Points on a hilly landscape, in no order, each with its height.
A climber steps from a point to the highest of its 6 nearest points, and stops where none of them is higher. Distance is the straight distance between rows; heights are no part of it.
vazak: [146 137 117 121  82 179 174  97 176 162 108  90 153 156  72  84 192 119
 211 134 115 144  82 104 128]  height 346
goro: [114  94 133 128 185  73  94 193 125  90 158 129  80 117 168 198  91 135
  84 135 108 128 161 119 113]  height 672
vis: [105 110 130 128 136 102 108 152 129 123 136 129 103 109 156 163 107 133
  91 149 106 127 145 124 134]  height 554
Kis: [164  92 138 119 139 102 128 108 149 113 120 170 123 154 103  71  95 117
 168 189  75 138 176  87 150]  height 589
Ruba: [114 155 105 142 128 168 136 103 110 151 167  85 189 136  73 147 169 159
 132  79 169 156  60 149 134]  height 627
tuva: [162  93 139 129 136 102 126 108 159 118 124 146 143 141 110  89 107 122
 164 184  64 148 157 106 149]  height 454
zomu: [113 156  88 182 153 131 133 113 112 120 157  75 155 109 111 214 162 168
  90  52 160 158 121 204 141]  height 306
sifat: [126 123 128  76 124 123 119 123 100 125  99 179  56 162 189  93  83 121
 138 169 168 108 173  85 117]  height 429
poti: [152 145 126 104  77 171 155 129 109 139 116 168 133 141 104  86 116  85
 167 100 198  98  69 106 101]  height 293
batef: [104 149 118 145 144 143 129 133  88 141 154 121 167  79 127 161 152 144
  92  42 172 131 106 159 130]  height 467
lup: [136  93 132 106 162 103 102 143 128 119 116 164  73 137 137 105  82 132
 123 181  96 136 182  93 117]  height 583
tusun: [145 133 128  92  84 161 130 103 123 118  87 166  76 162 165  59  97  95
 174 157 187  93 155  87 128]  height 366
zizog: [ 92 143 138 108 101 131 121 139 100 146 103 160 106 115 154 112 119 117
 108 122 165 101 123 120 139]  height 397
riru: [180  84 132 117 126 110 152  85 149 116 123 174 123 169  92  63 107  93
 204 190  75 121 182  80 160]  height 193
retu: [130 146 129 126  83 167 147 120 161 154 113  99 153 151  91  99 174 118
 162 131 120 137  88 120 129]  height 460
kuzo: [157  94 139  93 143 120 105 114 125 124 106 185  60 166 150  79  84 125
 152 193 130 119 200  72 120]  height 379
bugep: [125 154 106 110  76 175 167 107  99 163 159 156 185 143  90 108 156 112
 182  99 185 135  45 122  88]  height 363
dek: [169 133 143 158 163  83 134 131 147  93 142  98 143 132 129 206  99 158
 111 143  54 153 148 180 108]  height 613
leze: [151 123 117 129  71 148 163 108 176 148 103 118 133 146  94  66 162 100
 191 155 108 133 120 101 142]  height 108
Samo: [ 74 134 123 148 152 103 111 165  97 126 151 132 136  68 182 178 125 119
  84  45 159 111 152 152 126]  height 387
mol: [112 107 140 114 145 101 109 142 132 127 128 147 103 118 155 130 101 131
 102 171 103 126 156 112 133]  height 560
sotet: [141 128 135 146 152 105 120 118 158 115 130 106 139 131 149 169 126 147
 106 161  70 148 126 166 121]  height 609
bukim: [135 159 129 118  74 168 144 133 113 151 127 142 147 139 101  97 143 114
 143 113 178 115  82 123 123]  height 603
Mub: [ 95 136 117 149 152 104 115 134 126 123 146 107 131  98 164 199 139 137
  80 103 124 115 133 160 134]  height 469
Ruv: [204  95 177 147 195  50 125 197 131  57 122  78 106 127 138 156  75 160
 130 128  59 110 204 158 112]  height 385
nuri: [119 148  97 177 143 129 132  82 133 102 140  56 162 131  89 215 170 168
 107  86 149 155 103 212 146]  height 226
mif: [137 110 133 128 158 100 111 158 149 107 134 132 103 114 147 158  94 140
 105 168  83 138 149 129 125]  height 582
vif: [143 113 130 145 169  83 124 154 151 111 159 109 118 117 155 220 108 137
  91 143  76 141 144 166 115]  height 400
Rol: [117 155 126 147 139 139 126 111 148 135 129  79 154 124 119 152 166 140
 104 125 132 135 101 172 150]  height 425
bek: [124 151 121 139 108 163 140 109 154 150 123  83 165 148  83 108 189 131
 148 122 122 138  78 131 138]  height 608
konat: [137 106 130 106 118 116 117 116 130 126 107 166  90 148 146  74  96 118
 142 185 120 140 171  90 138]  height 402
gaz: [ 91 147 136 120 120 130 125 156 110 141 121 134 132  93 143 131 137 125
  86 100 159 104 117 139 143]  height 527
dodur: [129 152 127 108  85 157 142 137  83 139 108 172 131 131 120  96 119 101
 132 104 192  92  99 113 119]  height 423
zage: [106 146 129 117  95 138 129 122 136 153 107 132 124 128 126 100 140 115
 122 137 139 115 115 123 142]  height 318
sop: [103 143 103 162 160 161 132 132  65 137 172 150 196  66 127 143 133 151
 100  10 171 160 104 180  83]  height 41
lusa: [ 94 141 113 161 152 119 117 146  99 135 150 112 142  66 162 179 144 144
  80  32 157 119 135 172 126]  height 322
Luk: [ 94 107 136 116 147  99  98 171 105 116 132 143  81 108 178 160  93 125
  90 139 120 115 156 110 122]  height 558
nofar: [107 142 132 143 130 136 122 130 126 143 134 113 149 100 134 159 155 144
  88 101 143 129 102 145 145]  height 526
romok: [112 159 123 136 123 148 133 127 112 155 133 107 164 121 108 126 155 134
 106  95 168 121  89 138 136]  height 624
lut: [131 153 110 120 103 168 157 121  98 166 165 137 180 139  86 111 166 122
 148  92 173 133  50 126 102]  height 545
zefam: [143 143 118 124  77 188 164 105 142 168 132 112 155 157  73  95 178 121
 201 116 138 132  61 106 115]  height 494
menub: [ 99 145 130 151 143 133 127 144  94 141 144 125 156  73 146 150 145 135
  92  49 163 115 123 157 122]  height 628
Biv: [121 145 133 133  94 151 138 125 136 152 119 109 148 142 103 102 162 118
 136 122 137 123  83 122 139]  height 525
Supu: [131 141 127 138  99 149 145  92 174 132 113  82 163 149  93  96 178 130
 163 145  99 154 103 125 135]  height 499
Suf: [133 151 114 167 149 102 130  99 151 104 133  74 149 142 127 219 156 156
 101 121  99 149 126 208 133]  height 138
sideg: [113 155 127 110 101 150 129 149  76 144 126 172 149  98 113 110 127 120
 105  73 188 108  95 127 114]  height 371
Lagik: [130 132 135 128 104 130 123 123 154 128 110 142 125 135 133  98 130 112
 134 169  93 136 140 114 143]  height 158
kov: [ 97 143 113 157 154 106 121 131 136 124 145  92 143 103 153 210 151 142
  82  88 125 122 133 184 143]  height 405
tadi: [157  95 129 122  96 133 141  93 163 131 108 160 116 166 120  62 122  95
 192 189 101 131 155  89 144]  height 64
gavak: [132 121 133 112  89 146 123 116 140 134  98 150 105 142 137  75 112 106
 155 174 139 126 144 102 152]  height 204
vodam: [117 158 111 151 143 153 132 106 109 140 160  84 184 121  81 157 171 158
 114  74 166 150  84 169 130]  height 618
bagab: [171  85 156 116 167  93 115 134 144  96 118 146 107 126 100  82  82 136
 137 175  63 123 184  99 131]  height 591
Dafem: [ 90  88 144  95 170  84  97 182  91 106 131 155  48 138 184 150  87 127
  92 143 131 118 179  84 105]  height 564
Gumev: [179  95 158 141 195  72 107 191 148  76 140 108 101 121 134 160  70 148
 105 155  52 122 180 135 100]  height 530
dig: [143 149 127 103  65 171 143 118 120 132  97 150  99 146 129  77 113  92
 166 122 194 100 102  93 125]  height 612
lam: [131 146 104 122  87 167 148 121  78 158 154 198 178 121  98 101 128 105
 144  70 186 115  65 129  88]  height 398
Famu: [160 105 146 133 153 104 121 105 158 116 120 122 144 135 120 113 110 133
 139 177  47 151 155 132 135]  height 486
pum: [117 157 114 136 106 169 142 114 107 163 153  99 170 136  78 124 183 141
 139  99 161 148  58 132 126]  height 649
Lati: [175  79 141 107 156 100 122 114 137 110 123 177 101 157  99  61  96 116
 166 194  87 126 192  82 135]  height 630
Leka: [116 148 111 170 157 106 131 108 143 112 143  79 141 125 143 221 145 142
  88 107 113 143 137 204 135]  height 278
Bosi: [ 68 124 133 111 130 109 114 148  91 131 121 149  95  99 186 152  97 114
  89 120 146 111 148 114 134]  height 520
Sidu: [130 139 127 139 120 146 130  94 164 124 114  78 164 149 104 123 170 129
 127 147  94 150  98 144 139]  height 508
dal: [100 109 135 135 162  89 101 168 127 112 150 136 100  96 169 188 105 127
  78 136 111 119 147 128 125]  height 539
lus: [143  83 141 129 184  71 104 195 136  89 138 121  79 119 147 164  83 139
  97 153  81 124 173 123  97]  height 542
Goz: [190  87 168 127 189  71 120 174 141  81 118 119 118 120 115 127  78 154
 128 154  45 124 186 132 114]  height 568
disak: [144 130 121 113  63 165 134 110 155 142  91 137 100 151 120  58 122  86
 198 142 161 108 115  92 147]  height 373
Tet: [171  90 153 126 171  87 110 151 145  96 128 131 119 125 122 124  82 144
 128 167  50 136 162 125 126]  height 600
ton: [ 86 129 121 137 145 102 113 153 112 133 135 131 115  90 180 178 120 119
  75  93 139 110 147 131 133]  height 488
Miz: [161 115 142 143 175  88 122 144 147 105 147 103 132 122 145 183  98 155
 103 153  60 140 145 155 115]  height 474
fafu: [ 89 143 126 128 132 129 119 160  78 142 129 138 143  76 147 135 140 122
  87  63 173  96 129 137 126]  height 426
fim: [124 145 110 137 124 164 142  92 153 127 130  53 173 147  71 134 200 153
 149 126 122 161  76 149 141]  height 585
Dupo: [139 114 118 106  96 140 133 107 142 129 103 169  81 151 150  68 104 106
 157 177 136 122 166  85 147]  height 203
bunav: [125 102 131  87 147 101 104 146 111 114 115 170  56 152 159 109  83 137
 121 166 133 124 188  79 115]  height 573
ropem: [ 91 127 135 104 115 121 114 145 105 123 110 159  82 120 173 122 105 119
 101 145 150 113 147 106 136]  height 468
vuda: [116 118 141 109 113 124 113 122 135 132 105 148 102 130 149 101 108 120
 119 176 116 131 148 106 137]  height 677
Ror: [147 141 135 110  58 179 165 120 153 162 119 131 137 156  88  75 154 111
 191 116 163 126  66  99 116]  height 334
ros: [ 95 122 131 134 147 107 112 147 136 128 136 119 116 102 163 169 119 134
  78 125 124 120 136 143 142]  height 517
kag: [117 141 112 123  93 176 166  95 138 165 151  85 177 157  58 115 196 142
 188 112 143 158  47 121 109]  height 601
mipin: [173  79 122 106 121 123 134  73 151 110 110 191  80 179 114  55  93  97
 201 185 127 112 190  67 153]  height 269
ren: [158 126 126  88 122 145 124  90 114 113  94 183  52 188 188  67  81 102
 169 172 191  98 180  66 121]  height 212
Lagit: [148 129 128 131  92 150 151  91 178 144 109  89 157 149  93  79 183 111
 180 148  90 145 110 117 142]  height 314
fulo: [140 124 128 113  75 149 136 107 148 129  90 153  97 158 133  63 112  91
 177 167 144 124 140  84 143]  height 218
lor: [128 152 135  85  82 162 135 122 112 126  90 162  90 148 149  71 109  95
 150 130 190  93 118  99 132]  height 465
Midu: [109 159 108 160 149 134 126 121 120 134 146  88 159  99 124 175 167 153
  94  74 149 126 113 183 150]  height 428
sen: [126 139 106 115  78 181 173  97 117 172 159 109 180 162  76 114 177 131
 207 110 165 150  28 109 102]  height 543
mal: [117 143 125 142 127 125 121 108 159 126 117  97 155 123 130 144 146 133
 115 159  86 140 118 148 139]  height 209
Gov: [ 82 142 135 119 128 128 114 157  87 132 111 154 118  87 160 133 124 122
  91  91 174 102 129 123 130]  height 439
gizu: [113 152 111 141 129 163 133 127  79 154 165 150 192 107 101 128 160 138
 116  58 170 143  75 151 110]  height 602
dem: [191 107 168 151 186  83 126 167 140  89 138 109 125 129 129 165  88 150
 121 159  49 142 173 150 114]  height 436
lun: [117  92 142 106 169  91  97 169 119 110 130 154  65 126 163 135  89 141
 102 164  98 131 169  93 115]  height 578
ber: [103 139 128 151 144 116 123 127 144 135 138 101 139 106 143 181 139 140
  90 120 124 124 127 163 139]  height 410
viza: [119 145 130 146 140 123 122 109 157 119 127  92 148 129 127 170 144 141
 103 146  95 145 129 173 140]  height 217
fet: [100 147 111 175 162 146 121 130  88 131 164 111 169  81 139 172 152 156
  87  23 167 137 120 181 119]  height 214

Where does a climber stop that starts at each point below?
Bosi | Lati
ros | Lati
sifat | Lati

Call two points neighbours if one is among the 6 nearest of the other. Go from one point of each pair to the other, from neighbour to neighbour, staying as high as possible. Name the lowest point that can't be avoided.
vuda and Lati | mol
Lati and Tet | bagab
Lati and dek | mif
